Each row is a point on a landscape with many valleys, with its height.
A ball rolls from a point to the lowest of its 2 nearest points, and stops where none of them is lower. Distance is the straight distance between rows; heights are no part of it.
<308> (h 508): |  71 |  86 |  92 | 108 |  90 | 101 |  97 | 123 |  97 |  96 |  80 |  86 |  74 |  86 |  94 |  90 |  98 |  97 | 129 | 111 |
<126> (h 510): | 129 | 138 | 123 |  74 |  83 |  98 |  93 |  87 |  94 | 129 | 103 |  98 | 121 | 108 | 103 | 121 | 110 | 117 |  97 |  95 |
<111> (h 872): |  84 |  78 | 102 |  76 |  64 | 121 |  95 | 118 | 100 | 128 |  66 | 103 | 112 |  87 |  91 |  76 | 109 | 112 | 130 | 105 |
<506> (h 637): | 109 | 117 | 123 |  61 |  80 |  96 | 116 | 121 | 110 | 115 | 102 |  84 | 125 | 126 | 121 | 124 | 100 |  98 | 105 | 118 |
<266> (h 786): | 112 | 110 | 103 | 113 | 100 | 103 |  87 |  94 |  91 | 135 | 110 |  97 |  60 |  81 |  80 |  97 |  96 | 127 |  91 |  65 |
<181> (h 407): |  79 |  63 |  74 | 119 |  99 |  95 | 105 | 104 | 101 |  88 |  64 |  88 |  85 |  73 |  96 |  69 |  81 |  78 | 122 | 119 |
<333> (h 54): | 102 |  66 |  92 |  88 |  87 | 111 |  86 |  70 | 105 |  80 | 109 | 115 | 131 |  83 | 122 | 105 | 105 | 113 |  85 | 107 |
<419> (h 189): | 109 |  77 |  79 | 105 | 108 |  99 | 104 |  88 | 112 |  61 | 111 | 110 | 130 |  81 | 124 | 102 | 100 | 104 |  79 | 122 |
<297> (h 778): |  97 |  91 |  90 | 109 | 118 |  89 | 109 |  88 | 114 |  90 |  74 | 124 |  93 | 121 |  82 |  63 |  98 |  59 |  97 |  87 |
<170> (h 611): | 105 | 114 | 103 |  98 | 105 |  97 | 136 | 118 |  88 | 115 |  91 |  97 | 131 | 130 | 101 |  83 |  94 |  79 | 110 | 106 |
<393> (h 186): | 123 | 132 |  95 |  98 |  96 | 104 |  85 |  84 |  91 | 112 | 138 |  85 | 106 |  70 | 117 | 122 | 111 | 129 |  92 | 102 |
<545> (h 733): |  98 | 101 |  92 | 122 | 103 |  93 | 104 | 109 |  97 | 118 | 136 | 104 | 101 |  82 |  80 |  85 | 131 | 133 | 101 |  89 |
<13> (h 905): |  83 |  78 |  90 |  87 |  63 | 123 | 101 | 130 |  90 | 108 |  69 | 101 | 126 |  90 | 123 |  87 | 100 | 121 | 121 | 113 |
<143> (h 841): |  93 |  98 |  86 | 125 | 118 |  93 |  91 | 117 | 106 | 111 |  98 |  77 |  52 |  93 |  78 |  91 |  94 |  85 | 112 |  79 |
<290> (h 720): |  90 |  83 | 106 |  68 |  70 | 108 |  92 |  91 | 114 | 116 | 102 | 115 |  93 |  81 |  76 |  97 | 127 | 122 | 110 | 107 |
<421> (h 921): | 112 | 123 | 124 |  99 | 106 | 104 | 108 |  73 |  84 | 118 |  83 |  98 |  68 | 112 |  90 |  95 |  65 |  87 |  96 |  64 |
<369> (h 353): | 101 |  89 |  90 |  84 | 121 |  91 | 106 |  82 | 123 |  61 | 105 |  95 | 117 |  97 | 108 | 113 | 106 |  72 |  91 | 132 |
<165> (h 706): | 109 | 128 | 131 |  78 |  69 |  85 | 119 | 117 |  98 | 113 |  98 | 103 | 112 | 138 | 129 | 118 |  85 |  73 | 101 | 107 |
<364> (h 448): | 120 | 101 |  75 | 108 | 100 | 132 |  66 | 130 |  77 | 114 |  82 |  93 | 107 | 113 | 117 |  90 |  99 |  84 | 114 | 114 |
<591> (h 667): | 109 | 117 | 116 |  98 | 129 |  80 | 126 |  89 | 102 | 109 | 120 |  71 | 106 | 106 |  78 | 130 | 103 |  59 | 105 | 116 |
<318> (h 539): |  92 | 119 | 102 | 114 | 110 |  98 | 129 | 124 |  86 | 116 | 100 | 119 | 116 | 137 |  78 |  80 | 108 |  88 | 106 |  86 |
<90> (h 884): |  98 | 105 | 115 | 116 | 127 | 101 | 105 |  96 |  88 |  98 |  89 | 107 |  84 | 132 |  96 | 103 |  76 |  88 |  87 |  73 |
<742> (h 929): |  98 | 105 | 121 |  96 | 104 | 102 | 100 |  81 | 101 |  95 |  81 |  85 |  47 | 107 |  93 | 106 |  57 |  81 | 114 |  82 |
<386> (h 880): | 103 |  89 |  98 |  95 | 100 | 115 | 116 |  99 |  89 |  95 |  77 |  95 | 123 |  97 | 134 | 104 |  73 | 113 |  91 | 104 |
<610> (h 447): | 117 | 137 | 108 |  84 |  83 |  87 |  93 |  84 |  97 | 113 | 109 | 106 |  85 |  95 |  92 | 101 | 107 | 105 | 101 |  89 |
<390> (h 852): | 111 |  73 | 102 | 119 | 135 | 101 |  89 |  87 |  96 |  99 |  78 | 110 |  96 | 121 |  94 |  96 |  84 |  85 |  73 |  67 |
<457> (h 370): |  96 | 132 | 113 |  87 |  84 | 100 | 108 | 123 |  98 | 111 | 103 | 105 |  85 | 118 |  93 | 101 |  99 | 113 | 104 |  99 |
<469> (h 622): | 102 |  75 |  91 | 121 | 120 |  73 | 100 |  73 | 121 |  55 | 110 | 129 |  96 | 103 | 105 |  79 |  98 |  94 |  63 | 100 |
<108> (h 704): |  89 | 101 | 101 | 111 | 122 |  92 | 106 | 122 | 102 | 105 | 132 |  95 | 111 |  87 |  84 | 120 | 134 | 149 |  96 | 110 |
<48> (h 278): | 109 | 116 | 103 |  83 |  98 | 101 |  96 |  93 | 104 |  92 | 121 |  74 |  91 |  75 | 116 | 127 |  98 | 117 | 105 | 117 |
<580> (h 567): | 114 | 116 | 133 |  62 | 100 |  96 | 112 | 105 | 100 | 124 | 104 |  97 | 129 | 119 | 100 | 138 | 115 | 118 |  89 | 107 |
<503> (h 196): |  84 |  63 | 102 |  73 |  92 | 107 | 109 |  70 | 114 |  83 |  92 | 121 | 144 |  97 | 105 | 105 | 120 | 115 |  90 |  96 |
<614> (h 726): |  80 |  98 |  98 | 109 |  92 |  84 | 114 |  89 | 110 |  84 |  98 | 131 |  91 | 110 |  78 |  63 | 107 |  91 |  96 |  77 |
<722> (h 677): |  86 |  99 |  98 | 121 | 107 |  79 | 121 |  83 | 101 |  62 | 102 | 135 |  99 | 115 | 101 |  73 |  81 | 106 |  76 |  83 |
<362> (h 515): |  86 |  91 |  98 | 123 |  92 | 102 |  66 | 107 | 104 |  72 | 104 | 105 |  66 | 103 | 105 |  96 |  84 | 109 |  89 |  95 |
<16> (h 825): |  98 |  77 |  95 |  76 |  82 | 120 | 104 |  90 | 115 | 129 |  73 |  95 | 111 |  80 |  78 |  76 | 107 |  85 | 137 | 107 |
<107> (h 509): |  88 |  63 |  65 | 118 |  87 |  96 | 107 |  85 | 101 |  89 | 104 |  87 | 100 |  56 | 104 |  80 |  91 |  94 | 108 | 126 |
<623> (h 569): |  85 |  67 | 102 | 121 | 104 |  89 |  81 |  95 | 123 |  53 | 101 | 117 |  81 | 102 | 107 |  89 |  95 |  99 |  78 | 107 |
<334> (h 810): | 110 | 137 | 106 | 106 |  87 |  83 | 118 | 103 |  80 |  79 | 106 | 121 | 110 | 126 | 131 |  98 |  75 |  99 |  73 |  93 |
<707> (h 626): |  83 |  70 |  71 | 116 |  84 | 111 |  96 | 115 |  90 |  88 | 118 |  93 | 128 |  75 | 117 | 106 | 116 | 126 | 101 | 127 |
<745> (h 918): |  98 |  72 |  82 |  84 |  84 | 121 | 108 | 113 |  98 |  93 |  66 |  99 | 137 |  92 | 139 |  90 |  86 | 105 | 103 | 126 |
<292> (h 769): |  96 |  82 | 106 |  77 |  94 | 109 | 106 |  72 | 110 | 117 |  87 |  97 |  91 |  76 |  82 |  96 | 100 | 105 | 117 |  94 |
<9> (h 811): | 115 |  97 |  99 | 118 | 103 | 114 |  72 | 101 |  97 | 120 |  98 |  79 |  51 |  88 |  88 | 101 |  93 |  96 | 102 |  69 |
<172> (h 588): | 117 | 113 |  94 | 103 | 131 | 100 | 105 |  79 |  98 | 114 | 109 |  69 |  90 | 102 |  89 | 116 |  96 |  66 | 103 | 100 |
<706> (h 761): | 104 | 115 |  94 | 120 | 109 | 102 | 103 | 102 |  81 | 136 | 112 | 107 |  89 |  96 |  76 |  74 | 104 | 121 | 107 |  69 |
<516> (h 267): | 138 | 139 |  93 | 108 | 106 | 114 |  74 | 102 |  78 | 133 | 119 |  79 | 114 |  90 | 107 | 108 | 107 | 107 | 105 |  99 |
<731> (h 736): | 105 | 134 | 128 | 104 | 108 |  64 | 119 |  90 |  97 | 110 | 121 | 100 |  92 | 122 |  75 | 117 | 107 |  59 | 107 | 100 |
<568> (h 844): | 109 | 112 | 103 | 100 |  88 | 106 | 100 |  88 |  90 |  85 | 100 | 110 | 106 | 103 | 128 |  92 |  73 | 108 |  87 |  91 |
<649> (h 374): | 105 | 105 | 107 | 105 |  95 | 109 |  70 |  96 |  98 |  72 | 124 |  87 |  78 |  86 | 131 | 136 |  86 | 121 |  84 | 101 |
<156> (h 571): |  81 |  91 |  80 | 118 |  83 | 108 |  87 | 129 |  95 |  82 |  96 |  99 |  97 |  87 | 119 |  94 |  95 | 108 | 114 | 122 |
<397> (h 513): | 104 |  99 |  94 | 105 |  93 | 127 |  59 | 135 |  88 | 110 |  89 |  91 |  83 | 106 | 102 | 109 | 109 |  98 | 120 | 104 |
<110> (h 404): | 108 | 116 | 100 |  92 |  92 |  89 | 105 |  77 |  97 | 101 | 104 | 131 | 139 | 111 |  99 |  99 | 126 | 112 |  84 |  76 |
<303> (h 675): |  81 |  94 | 102 |  85 |  98 |  92 | 102 | 106 | 124 | 101 | 115 | 115 |  96 |  94 |  62 |  97 | 144 | 111 | 104 | 104 |
<306> (h 356): | 122 | 113 |  86 | 101 |  90 | 127 |  83 | 111 |  84 | 116 | 103 |  82 | 112 |  82 | 131 |  98 |  90 | 104 | 111 | 111 |
<410> (h 881): |  92 |  92 | 100 | 113 | 120 |  93 |  92 | 103 | 111 |  90 |  83 |  76 |  52 | 103 |  91 | 100 |  71 |  66 | 107 |  96 |
<704> (h 819): | 101 |  69 |  89 | 123 | 135 |  87 |  97 |  93 | 109 |  86 |  81 | 127 |  94 | 120 |  83 |  72 | 108 |  74 |  70 |  72 |
<171> (h 320): | 105 |  96 | 104 |  74 | 108 | 101 | 108 |  71 | 105 |  93 |  95 | 117 | 159 | 110 | 108 | 118 | 121 | 104 |  83 |  93 |
<261> (h 768): | 101 | 125 | 120 | 104 |  94 |  81 | 119 | 118 |  87 |  92 | 115 | 114 | 106 | 139 | 114 | 122 |  82 |  77 |  87 |  99 |
<243> (h 507): | 111 | 124 | 101 |  98 | 118 | 101 | 102 | 108 | 101 | 126 | 108 |  72 |  75 |  88 |  81 | 107 | 106 |  94 | 120 | 114 |
<317> (h 505): |  74 |  85 |  98 |  81 | 105 |  96 | 113 | 103 | 124 |  68 |  90 |  85 | 102 |  94 |  99 | 109 | 102 |  83 | 116 | 125 |
<211> (h 467): | 102 | 129 | 121 |  91 |  99 |  83 | 121 |  99 |  95 | 108 | 107 | 124 | 127 | 132 |  85 |  88 | 122 | 103 |  92 |  83 |
<510> (h 453): | 109 | 103 | 102 | 121 | 105 | 100 |  65 |  96 | 103 |  67 | 107 |  90 |  67 |  92 | 129 | 103 |  65 |  93 |  87 | 111 |
<65> (h 614): |  70 |  74 | 100 |  80 | 106 |  92 | 118 | 103 | 130 |  94 |  98 |  97 | 108 |  86 |  76 | 107 | 130 | 105 | 120 | 119 |
<532> (h 442): | 100 | 121 | 103 | 109 | 107 | 106 |  92 | 135 |  91 | 122 | 104 |  90 |  78 | 105 |  85 | 116 | 107 | 116 | 110 | 108 |
<476> (h 670): |  87 |  74 |  86 | 117 | 107 | 118 |  83 | 111 |  95 | 105 | 126 |  89 | 111 |  79 | 101 | 131 | 133 | 140 |  93 | 110 |

Two balls start at each pair of points below. Name the first point that both come to, or write -.
<745> / <623> | -
<108> / <318> | -
<170> / <90> | -

Where does a ball stop that starts at each point below?
<731> | <457>
<742> | <181>
<421> | <393>
